Points on a hilly landscape, in no order, each with its height.
From any point a climber takes the steepest step (rise divided by distance) to one of its 3 nearest points. It stops when none of these is higher. Distance is the straight distance between rows; heights are no part of it.
k_905: -28, -36, -95, -23, -5, 26, 37, -75, -66, -33, -72, -5, -5, 36, -3, -6, -17, 47, -2, -5, 11, 16, 40  height 221
k_547: 25, 37, -27, 2, -14, 24, 1, -10, 24, 3, 22, -65, -32, 31, 3, -31, 32, 11, 2, 7, 9, 15, 28  height 759
k_323: 49, 37, 36, -41, -1, 21, -20, -8, 9, -23, 30, -44, 7, -43, 13, 18, 76, -42, -22, -6, -6, 70, 12  height 646
k_505: 20, 18, 91, -1, -1, -24, 4, 32, 51, 25, 28, 12, 43, -36, -7, 8, 41, -54, -12, 7, 20, -1, -16  height 693
k_456: 59, 54, 23, 2, -27, -10, 23, 35, 43, -34, 48, 15, 21, -2, 6, -32, 45, -9, 41, -10, -21, -31, 14  height 675
k_380: -69, -55, -37, -18, -11, 10, 37, 6, -56, 14, -31, 41, 6, 29, 25, -3, -81, -43, 3, 2, 3, -66, 23  height 85
k_955: 59, 41, 13, -7, -4, -2, 32, 52, 43, -46, 61, 59, 32, -47, 2, -37, 45, 6, 39, -24, -23, -73, 16  height 685
k_758: 44, 2, 19, -45, 57, 26, -40, -9, -16, -23, 6, -3, -6, -96, -14, 28, 36, -45, -42, 35, -43, 61, -27  height 533
k_220: -1, 8, 29, 36, 5, -22, -29, 6, 34, 50, -2, -32, -17, -16, -15, 8, 12, 8, -32, 5, 32, 48, -33  height 712
k_61: 24, -39, -27, -18, 37, -2, -46, -39, -14, -17, 11, -58, -36, -12, -37, 4, -9, 11, -39, 13, -55, 88, -5  height 625
k_700: -54, -14, 35, 16, -1, -49, -18, -4, 45, 51, -32, 2, 34, 81, 28, -40, -2, 29, 62, -5, 14, -25, -3  height 203
k_191: 56, -8, -19, -55, 53, 30, -34, -22, -16, -34, 26, -15, -17, -69, -23, 13, 35, -33, -40, 35, -61, 63, -7  height 647
k_14: 35, 31, -41, 29, -15, -4, 35, 43, 60, -30, 59, 18, -4, 9, 4, -54, 12, 44, 56, -15, -28, -72, 10  height 694
k_745: 50, 48, 44, -23, -15, 23, 2, 17, 32, -15, 34, -24, 12, -30, 1, 9, 71, -45, -6, -2, 7, 33, 20  height 630
k_785: -42, -17, -55, -5, -3, -8, 30, 24, -4, -14, 13, 47, 4, 45, 14, -20, -66, -12, 41, 18, -26, -100, 0  height 19
k_976: 30, -47, -1, 1, 18, -8, -52, -27, -19, -9, 9, -15, -34, -54, -28, 25, -27, 33, -48, -2, -48, 94, -38  height 563
k_871: 45, 50, -50, 7, -12, 23, 34, 18, 44, -32, 54, -8, -17, -8, -15, -25, 15, 16, 28, 2, -21, -48, 17  height 726
k_915: 16, 13, 7, 15, 19, -8, -21, -12, 29, 29, 2, -54, -17, -22, -12, 6, 10, -12, -32, 20, 20, 45, -10  height 657
k_911: -44, -1, 9, 39, 5, -17, -24, -14, 15, 38, -27, -35, -21, 28, -1, 5, 4, 50, -6, -6, 54, 43, -5  height 584
k_175: -61, -41, -28, 17, 3, -3, 23, -55, -43, 32, -85, 5, -4, 31, -1, 22, -33, 35, -1, -11, 58, 23, -8  height 437
k_989: -14, -68, -34, -13, -8, 24, -17, -7, -76, -18, -9, 3, -28, -11, -34, 15, -81, -6, -62, -2, -24, 1, 56  height 239
k_404: 74, 44, 14, -44, 4, 37, -4, 6, -1, -48, 47, -38, 7, -57, 29, 8, 101, -47, -1, -19, -16, 46, 19  height 660
k_929: -4, -18, 7, 35, 14, -9, -44, -21, -5, 35, -15, -44, -47, -16, -12, 15, -4, 39, -43, 0, 22, 64, -30  height 607
k_814: -3, -54, -78, -11, 13, 19, -14, -62, -55, -18, -26, -31, -41, 26, -35, 1, -35, 25, -32, -2, -32, 27, 25  height 483
k_8: -26, 4, -11, 16, -11, -22, 17, -1, 41, 16, -10, 3, 24, 78, 28, -38, 12, 33, 72, 4, 4, -58, 12  height 286
k_395: -36, -40, -3, 23, 7, -21, -3, 10, -16, 61, -14, 40, -6, 2, 4, 31, -68, -9, -29, -4, 25, -9, -37  height 499
k_553: 24, 30, 18, 9, 0, 3, -2, 6, 34, 3, 18, -41, -3, 5, -12, -8, 39, -36, -11, 17, 14, 13, 3  height 606
k_821: -98, -31, -13, -2, -1, -38, 27, -32, -29, 54, -80, 25, 24, 32, 27, 8, -36, 37, 39, -16, 67, 20, -36  height 424
k_373: -64, 2, -13, 18, -2, -16, 13, -27, 18, 29, -43, -27, -3, 70, 12, -16, 16, 31, 33, 11, 49, 2, 11  height 236
k_112: 10, -25, 22, 30, 11, -17, -32, 7, -22, 27, -5, 1, -37, -44, -13, 42, -51, 25, -68, 10, 1, 54, -59  height 572
k_896: -52, -36, -45, 8, 8, 0, 26, -13, -26, 23, -34, 16, 2, 39, 1, 7, -57, -14, 2, 18, 15, -38, 2  height 84
k_312: -9, -3, -47, 15, 7, 2, 20, -33, 7, 5, -14, -23, -18, 38, -19, 2, -26, -4, -3, 24, -4, -10, 3  height 366
k_116: -60, -78, -11, 1, -20, -6, 34, -21, -74, 67, -64, 57, -13, -6, 27, 18, -75, 27, -17, -35, 48, 23, -14  height 485
k_81: -6, 26, 78, 17, -28, -10, -24, 33, 33, 15, 10, -66, 4, 8, 11, 5, 47, -5, -14, -23, 30, 44, 3  height 561
k_840: 37, -1, -67, -12, 18, 30, -16, -33, -7, -30, 10, -45, -38, 5, -20, -3, -2, 5, -23, 21, -38, 9, 15  height 434
k_563: -17, -18, -36, 16, 12, 6, -25, -39, -8, 18, -23, -35, -31, 31, -32, 6, -13, 14, -31, 18, 14, 35, 1  height 551
k_510: 41, 48, 83, -19, 12, -2, 4, 23, 28, -25, 27, 54, 56, -60, -1, 21, 45, -52, 14, 18, -5, -36, 10  height 686
k_550: 17, -52, -26, -18, 30, 9, -49, -26, -37, -16, 8, -11, -29, -31, -48, 23, -51, 2, -59, 3, -54, 51, -11  height 502
k_612: 41, 31, -1, -30, 19, 21, -13, 1, 13, -21, 27, -29, -12, -38, -4, 3, 47, -43, -24, 14, -30, 38, 0  height 661
k_54: -56, -18, -49, 9, 1, 1, 38, -31, -8, 21, -53, 9, 11, 62, 15, -9, -20, 9, 45, 13, 36, -33, 4  height 727
k_768: 4, -58, 10, 51, -24, -16, -16, -13, -61, 30, -27, 32, -48, -16, -2, 44, -72, 67, -66, -22, -6, 53, -42  height 742
k_763: -27, -44, -10, 40, 0, -15, -13, -33, -36, 50, -46, 0, -35, 6, -1, 37, -53, 50, -36, -2, 38, 37, -30  height 672
k_569: -33, 19, 58, 34, -19, -22, -24, 7, 45, 38, -7, -44, -1, 44, 7, -14, 18, 9, 8, -14, 56, 15, 18  height 486
k_50: -18, -14, 49, 26, 3, -46, -13, 22, 51, 58, 5, 12, 28, 42, 5, -20, -10, -19, 20, 14, 22, -26, -25  height 179
k_215: 0, -42, -52, 4, 6, 5, -14, -45, -38, 4, -28, -20, -28, 20, -37, 14, -43, 6, -33, 12, -5, 22, 6  height 739
k_383: 60, 35, -20, -35, 10, 33, 2, -10, 9, -47, 42, -53, -19, -33, 11, -14, 77, -18, -6, 5, -25, 45, 15  height 679
k_269: 57, 65, -26, -44, 15, 40, 2, 14, 4, -41, 53, -10, -19, -68, -2, -7, 58, -30, 1, 17, -31, 18, 12  height 653
k_479: 33, 34, 15, -10, 6, -2, 3, 19, 32, -11, 20, 4, 14, -20, -19, -1, 24, -49, -5, 43, -5, -11, -11  height 602
k_341: 82, 74, 41, -29, -36, 38, 26, 27, 9, -55, 51, 12, 41, -54, 19, 30, 86, -37, 31, -37, -11, 4, 21  height 667
k_839: 33, 33, 75, 8, -15, -25, 6, 32, 43, -2, 34, 15, 47, -5, -4, -8, 46, -37, 17, -2, 6, -18, 3  height 722
k_354: 34, 40, 84, -4, -47, -4, 1, 33, 28, -24, 20, -39, 43, -14, 12, 16, 59, -45, 2, -32, 17, 23, 16  height 656
k_278: -19, -5, -77, -2, -5, -3, 33, 21, 18, -25, 31, 49, 0, 29, 20, -38, -44, 30, 57, 7, -43, -109, -2  height 15
k_705: 11, 47, 116, -15, -70, -13, -11, 57, 21, -56, 5, -26, 74, 13, 25, 32, 56, -42, 6, -61, 2, 12, 7  height 566
k_623: 17, 29, 8, -8, 21, -11, 8, 40, 30, -14, 24, 30, 24, -5, -10, -12, -10, -44, 2, 38, -25, -55, -19  height 599
k_188: 22, 34, 28, -16, 32, 7, -13, 3, 25, -12, 8, 14, 8, -56, -25, 20, 14, -57, -23, 47, -5, 3, -27  height 643
k_981: 25, 24, 78, 14, -10, -19, -3, 27, 43, 13, 14, -27, 30, -34, -6, 10, 52, -45, -18, -19, 29, 24, -3  height 678
k_267: 15, 23, -21, 17, -10, -8, 30, 32, 42, -21, 37, 25, 4, 29, 6, -40, 5, 10, 40, 12, -30, -73, -3  height 668
k_410: -32, -17, -45, 0, 2, 16, 20, 5, -32, -9, -8, 26, -5, 36, 4, 6, -55, -28, 0, 24, -16, -72, 10  height 51
k_401: 37, 53, 71, 1, -46, 10, 2, 42, 17, -31, 32, -40, 40, -2, 19, 5, 52, -31, 11, -32, 5, 10, 19  height 626
k_55: -44, -16, 6, 11, -4, -50, -10, 6, 27, 49, -20, 25, 30, 68, 14, -15, -17, -8, 52, 20, -9, -46, -26  height 228
k_760: -8, -1, 35, 4, 17, -51, -12, 29, 49, 27, 14, 34, 33, 33, 6, -18, -21, -28, 25, 29, -18, -56, -23  height 175
k_95: 8, 17, -40, 3, 8, -24, 8, 63, 38, -40, 69, 79, 11, -23, 4, -61, -24, 37, 53, -4, -44, -115, -10  height 631
k_241: -16, 6, -47, -1, 7, 1, 19, 52, -8, -50, 38, 49, 0, -6, 4, -26, -58, -24, 24, 15, -37, -115, -11  height 14
k_854: -37, 4, -62, 11, -8, 8, 41, -28, 7, -3, -27, 8, 4, 70, 20, -29, -5, 49, 65, 12, 12, -57, 18  height 330
k_676: 59, 77, 12, -32, 10, 37, 23, 23, 11, -52, 65, 38, 11, -73, -8, 4, 66, -29, 21, 0, -23, -43, 7  height 684
k_185: -42, -47, -55, -4, -5, 19, 31, -15, -60, -5, -39, 21, -14, 33, 5, 2, -66, -13, -15, 10, 9, -50, 32  height 194
k_959: 64, 71, 16, -19, -31, 37, 27, 38, 21, -56, 68, -2, 6, -52, 4, -2, 67, -20, 37, -39, -14, -4, 23  height 674
k_561: 51, -15, -43, -41, 42, 26, -34, -35, -9, -43, 30, -54, -36, -19, -17, -11, 37, -1, -27, 19, -57, 69, 0  height 698
k_606: -41, -22, -89, -1, -15, 31, 50, -40, -46, -9, -40, 3, -4, 50, 7, 1, -51, 15, 8, 10, 11, -32, 19  height 272
k_961: 58, 68, 29, -17, -2, 43, 35, 34, 18, -69, 75, 76, 34, -89, 0, 10, 69, 1, 50, -37, -24, -63, 15  height 697
k_595: 14, 17, 51, 21, 19, -29, -9, 16, 40, 39, 5, -4, -1, -46, -13, 27, 11, -19, -30, 20, 29, 33, -52  height 687
k_771: 50, 70, 66, -37, 2, 54, 9, 14, 4, -48, 53, 74, 41, -65, 16, 52, 86, -32, 41, -7, -20, -34, 33  height 713
k_288: 11, 36, -57, 25, -20, 29, 34, -17, 25, -10, 22, -26, -22, 46, 5, -29, 17, 33, 35, 8, 2, -33, 28  height 645
k_514: -9, 33, 95, 23, -51, -30, -14, 44, 48, -8, 8, -40, 35, 38, 12, -13, 27, -12, -5, -45, 16, 5, 23  height 495
k_56: 33, 18, 54, -3, 31, -2, -22, 4, 23, 20, 4, -5, 8, -88, -8, 42, 34, -35, -32, 20, 13, 55, -43  height 677
k_124: -7, -6, 10, 25, 9, -4, -46, -21, 6, 26, -19, -60, -38, 0, -22, -2, 10, 44, -30, 2, 20, 75, -2  height 620
k_586: -4, 11, 67, 20, -37, -43, -3, 42, 50, 16, 12, -6, 34, 62, 30, -46, 28, -2, 38, -17, 10, -33, 33  height 435
k_415: 28, -18, -54, -30, 34, 23, -33, -25, -39, -51, 14, -17, -35, -22, -45, 0, -35, -21, -64, 19, -63, 15, 8  height 404
k_333: -96, -20, -29, -9, -6, -20, 33, -49, -55, 19, -117, 19, 12, 1, 16, -1, -11, 61, 19, -32, 91, 60, -22  height 452
k_85: -36, -62, -3, 27, -13, -2, 5, -4, -71, 60, -38, 45, -38, -4, 7, 28, -93, 31, -39, -14, 35, 15, -15  height 559
k_936: 66, 52, 88, -14, -51, 9, 10, 42, 2, -70, 30, 31, 81, -14, 21, 41, 72, -35, 32, -56, -9, -9, 16  height 621
k_943: -1, -30, -2, -4, 29, -7, -56, -40, -9, 9, -2, -73, -42, 8, -17, -11, 35, 48, -28, -10, -15, 96, 8  height 629
k_599: -27, -37, -29, 24, 14, -6, -25, -56, -34, 13, -37, -50, -41, 27, -26, 11, -11, 55, -21, -9, 13, 60, -1  height 683
k_654: -52, -59, -55, -26, -9, 35, 29, -3, -80, -7, -29, 22, -20, 16, -1, -12, -82, -32, -43, 1, -3, -41, 72  height 142
k_408: 22, -18, 6, 2, 27, 1, -27, 0, -22, 3, 1, 1, -26, -72, -31, 44, -33, -15, -70, 25, -22, 45, -42  height 507
k_513: -74, -60, -1, -18, 5, -48, -1, -4, -15, 66, -39, 50, 25, 49, 22, 13, -74, -16, 49, -12, 1, -43, -36  height 161
k_68: -63, -88, -24, -14, -21, 7, 35, -47, -82, 34, -87, 48, -14, 0, 12, -2, -62, 25, -23, -43, 45, 24, 29  height 405
k_309: -69, 13, -23, 1, -5, -9, 25, -27, 10, 11, -50, 2, 29, 71, 24, -31, 10, 43, 81, 3, 41, -26, 3  height 292
k_154: 12, -14, -47, 2, 15, 17, -15, -37, -10, 0, -17, -53, -33, 40, -21, -1, 3, 21, -18, 13, -4, 43, 18  height 478
k_139: 2, 19, -31, 12, 7, 10, 13, 8, 11, -16, 14, 4, -10, 17, -19, -6, -25, -31, -4, 42, -12, -46, -9  height 459
k_459: 2, -25, 12, 34, 23, -25, -14, 7, 5, 49, -8, 15, -20, -27, -5, 30, -43, 4, -48, 20, 14, 25, -60  height 560
k_906: 14, 19, 76, 16, -14, -5, -31, 19, 23, 23, 16, -62, -3, -47, 6, 15, 49, -11, -44, -25, 30, 73, 1  height 540
k_226: -34, -44, 7, -30, 12, -49, -30, 21, 21, 47, -20, 60, 48, 61, 29, -22, -43, -9, 60, 11, -40, -82, -26  height 171
k_177: -38, -20, 6, -16, -6, -48, 5, -1, 42, 31, -28, 29, 48, 93, 45, -56, 5, 45, 101, -5, -13, -64, 11  height 257
k_603: -28, -86, -28, 9, -2, 22, 2, -39, -71, 21, -22, 15, -22, -8, -18, 20, -73, 12, -52, -21, 8, 19, 29  height 307
k_289: 22, 28, -25, 9, 13, -5, 23, 55, 35, -40, 54, 57, 13, -10, -6, -42, -14, -5, 39, 13, -34, -102, -17  height 642
k_381: 23, 44, -25, -13, 25, 32, 8, 26, 0, -50, 28, 22, -5, -31, -21, -2, -13, -39, -22, 49, -31, -55, -14  height 360
k_715: 1, -71, -9, 14, 16, 0, -32, -19, -45, 16, -13, 3, -41, -31, -35, 34, -66, 36, -68, 0, -40, 60, -28  height 592
k_405: 6, -56, -29, 2, 15, 9, -30, -2, -48, -11, 0, 1, -32, -23, -40, 22, -66, -21, -64, 1, -29, 14, 11  height 343
k_266: -63, -22, -68, -10, 1, 10, 52, -55, -31, -1, -66, 8, 5, 59, 8, -9, -23, 26, 32, 5, 32, -21, 7  height 342
k_509: -38, -45, -67, -25, -11, 37, 41, -51, -72, -9, -63, 12, -4, 27, -6, -7, -59, 7, -17, -4, 12, -6, 47  height 238
k_184: 22, 0, -15, -1, 24, 1, -35, -26, 13, 13, 8, -54, -22, -10, -25, -3, 17, -3, -31, 12, -12, 52, -6  height 600
k_318: -67, -60, -16, 16, -17, -12, 30, -34, -79, 48, -90, 39, -8, 8, 25, 22, -47, 70, -5, -29, 71, 55, -30  height 456
k_399: -6, -56, -25, 20, 4, -3, -21, -14, -45, 14, -15, 3, -28, -13, -26, 28, -78, -5, -59, 1, -4, 22, -3  height 782
k_187: 57, 58, -11, -2, -4, 13, 37, 46, 35, -47, 75, 23, 12, -40, -6, -34, 32, 9, 31, -8, -26, -57, 6  height 695
k_901: 40, 19, -8, -26, 15, 12, -24, -24, 8, -19, 33, -79, -21, -21, 0, -15, 61, -13, -22, 1, -25, 61, 19  height 710
k_431: -22, -36, -15, -7, 14, -7, -7, 12, -24, 28, -13, 20, -1, 4, -17, 16, -75, -39, -27, 16, 4, -30, -25  height 250
k_874: 53, 52, 60, 10, -63, 0, 24, 54, 31, -50, 42, 1, 54, 4, 25, -20, 58, -6, 33, -52, -17, -22, 20  height 585
k_807: -18, 37, 35, 32, -12, -7, -3, 3, 37, 20, -6, -55, 2, 54, 1, -22, 31, 6, 15, -5, 38, 3, 19  height 550
k_743: -51, -61, -50, 5, 0, 8, 18, -65, -59, 10, -84, -11, 1, 33, -17, 22, -28, 58, -8, -9, 34, 46, 19  height 433
k_617: 23, 48, -12, -10, 29, -12, 11, 70, 28, -65, 52, 86, 21, -58, -2, -40, 3, 5, 33, 14, -50, -109, -25  height 627
k_111: 48, 53, 14, -34, 33, 40, 4, 4, 4, -41, 19, 16, 3, -73, -15, 20, 46, -53, -10, 39, -16, -13, -11  height 628
k_740: -56, -57, -50, -14, -11, 12, 32, -43, -55, 18, -61, 21, -6, 32, 14, 11, -55, -5, -17, -6, 27, -22, 26  height 174
k_121: 9, -1, 13, 17, 27, -25, -18, 2, 17, 24, -2, -12, -12, -20, -27, 20, -23, -29, -40, 30, 10, 18, -31  height 564
k_387: -36, -8, 17, 32, 2, -34, 0, 1, 36, 38, -12, -11, 11, 57, 6, -12, -9, 7, 32, 16, 24, -10, 1  height 197
k_160: 13, 27, 17, 0, -4, 8, -24, -2, 25, 10, 5, -72, -22, 23, -6, -12, 33, 0, -19, 3, 18, 40, 20  height 673
k_428: -27, -20, -28, -14, 5, -13, 6, 37, 3, -14, 13, 59, 16, 39, 18, -30, -53, -14, 46, 30, -42, -105, -13  height 16
k_645: -35, -44, -15, 29, 7, -6, -18, -52, -38, 33, -47, -15, -28, 16, -21, 30, -27, 73, -23, -7, 34, 56, -19  height 731
k_246: 61, 61, 16, -34, -33, 52, 26, 22, -19, -83, 82, 47, 43, -72, 25, 53, 94, -18, 69, -80, -26, -4, 21  height 654
k_965: 59, 65, 10, -60, 29, 68, 1, 0, -14, -48, 44, 24, -3, -90, 18, 18, 85, -44, 10, 16, -32, 9, 15  height 641
k_152: 52, 36, 54, 17, -52, -25, 16, 50, 49, -30, 34, 18, 46, 8, 28, -41, 47, -1, 26, -32, -20, -41, 27  height 608
k_189: 48, -11, -3, -30, 45, 10, -42, -25, 4, -22, 21, -52, -21, -52, -7, -7, 45, -14, -25, 9, -42, 99, -10  height 765
k_735: 8, 25, -18, 16, -19, 16, 22, 3, 38, 2, 13, -35, -14, 51, 3, -22, 27, 12, 26, 11, 5, -23, 29  height 616
k_835: 36, -32, 21, 29, 4, -13, -32, -14, -22, 25, 8, 3, -47, -71, -4, 39, -34, 58, -64, 5, -41, 85, -82  height 562
k_741: -77, -60, -12, -11, -9, -11, 15, -8, -38, 54, -37, 40, 4, 27, 20, 23, -88, -25, 10, -12, 30, -34, -8  height 97
k_99: 13, -3, 21, 2, 5, 0, -52, -11, 5, 16, 10, -83, -33, 0, 0, -11, 43, 20, -38, -22, 3, 79, 17  height 638
k_393: -23, -30, -28, 26, 16, -4, -12, -13, -11, 30, -24, -6, -23, 25, -21, 28, -53, -6, -33, 13, 16, 1, -14  height 340
k_844: 4, 6, 50, 18, -1, -3, -48, -3, 9, 40, 7, -65, -37, -38, 3, 10, 32, 44, -44, -11, 15, 97, -19  height 604
k_818: -53, -94, 1, -3, -19, 0, 30, -23, -92, 68, -56, 57, -12, -15, 29, 1, -77, 20, -27, -37, 32, 9, 26  height 408
k_9: 7, 18, -73, 9, 3, 25, 21, -19, 2, -20, 13, -13, -31, 31, -9, -6, -22, 5, 11, 38, -18, -34, 9  height 528
k_971: 22, 50, 55, -4, -30, 19, -16, 28, 12, -12, 18, -73, 10, 2, 10, 1, 58, -23, -23, -38, 16, 55, 22  height 586
k_937: 14, -8, 26, 29, 10, -17, -54, -14, -3, 31, 5, -55, -53, -37, -8, 12, 11, 68, -43, -14, -5, 116, -40  height 596
k_66: 22, 31, 38, 20, -47, -34, 15, 57, 52, -19, 32, -4, 30, 47, 24, -53, 46, 6, 37, -32, 0, -34, 30  height 527
k_732: 37, 26, 28, 1, 1, -35, 6, 50, 55, -9, 28, 39, 37, 24, 6, -40, 16, -14, 35, 21, -27, -70, -6  height 639
k_370: 4, 7, 9, 15, 13, -21, 1, 7, 25, 27, 4, 0, -3, 16, -10, 7, -14, -30, -3, 29, 4, -20, -21  height 463
k_213: 35, 34, 107, 4, -20, -18, -2, 31, 31, -16, 17, -1, 57, -38, 14, 35, 65, -54, 8, -19, 25, 22, 1  height 682
k_108: -35, -24, -37, -5, 1, 10, 10, 21, -27, -13, -6, 18, -3, 7, -7, 7, -72, -50, -27, 29, -5, -60, -1  height 103
k_828: -61, -30, -11, 5, 3, -27, 7, -29, 2, 47, -35, 25, 17, 68, 12, 1, -34, 5, 51, 9, 32, -28, -16  height 313
k_736: -49, -18, -52, 10, 0, 10, 17, -57, -19, 4, -59, -30, -9, 55, 2, -2, -2, 43, 8, 20, 27, 17, 18  height 394
k_328: -48, -21, -62, -16, -22, 20, 27, 33, -52, -28, 2, 47, -3, 27, 22, -18, -77, -30, 15, 23, -25, -106, 23  height 27
k_224: 47, 60, 26, 2, -42, 18, 22, 53, 19, -52, 54, -26, 27, -8, 16, -18, 62, -13, 22, -45, -7, -3, 21  height 655
k_797: 37, 13, -8, 14, -19, -35, 11, 47, 68, -8, 35, 38, 23, 36, 29, -65, 21, 37, 61, -15, -27, -84, 13  height 680
k_31: 0, -9, 34, -3, 6, -66, -29, 31, 50, 34, -13, 43, 42, 47, 26, -40, -3, -9, 52, 11, -25, -69, -16  height 173
k_461: 48, 84, 53, -33, 16, 61, 18, 14, 4, -54, 62, 100, 36, -92, 5, 38, 79, -22, 54, -8, -32, -76, 29  height 707
k_264: -22, 7, 55, 12, -10, 0, -46, 7, 23, 32, 0, -78, -34, 10, -5, 6, 23, 23, -35, -28, 39, 74, 12  height 622
k_669: -92, 0, 14, 3, 4, -25, 7, -24, 21, 36, -68, 3, 31, 74, 34, -32, 23, 43, 76, -2, 59, -17, 1  height 241
k_546: 28, -24, 6, 12, 19, -16, -47, -14, -4, 35, -7, -19, -34, -50, -21, 26, -15, 22, -49, 5, -4, 79, -48  height 588
k_378: -75, -34, -37, -15, -5, -11, 24, -65, -64, -5, -116, 8, 10, 16, -2, -7, -13, 58, 3, -26, 65, 62, 2  height 451
k_438: 36, 74, 20, -46, 33, 62, 11, 17, 0, -50, 43, 59, 9, -99, 2, 33, 67, -46, 20, 23, -27, -40, 13  height 666
k_64: -60, -24, -6, 25, 15, -26, 7, -24, -4, 58, -39, -5, -12, 36, -4, 13, -31, 23, 7, 1, 53, 13, -32  height 508

For each start below, name the point where the climber stops.
k_278 => k_185
k_736 => k_645
k_224 => k_771
k_905 => k_645
k_586 => k_871
k_479 => k_220
k_401 => k_839
k_68 => k_645

Call two points neighbours if one is among the 3 nearest of the other. Go from one point of each pair to the other, from neighbour to neighbour, staying as high as possible. Name the lowest point that can't be avoided.
k_220 and k_871 => k_111
k_189 and k_771 => k_965
k_871 and k_771 => k_955
k_645 and k_54 => k_266
k_399 and k_645 => k_715
k_768 and k_645 => k_763
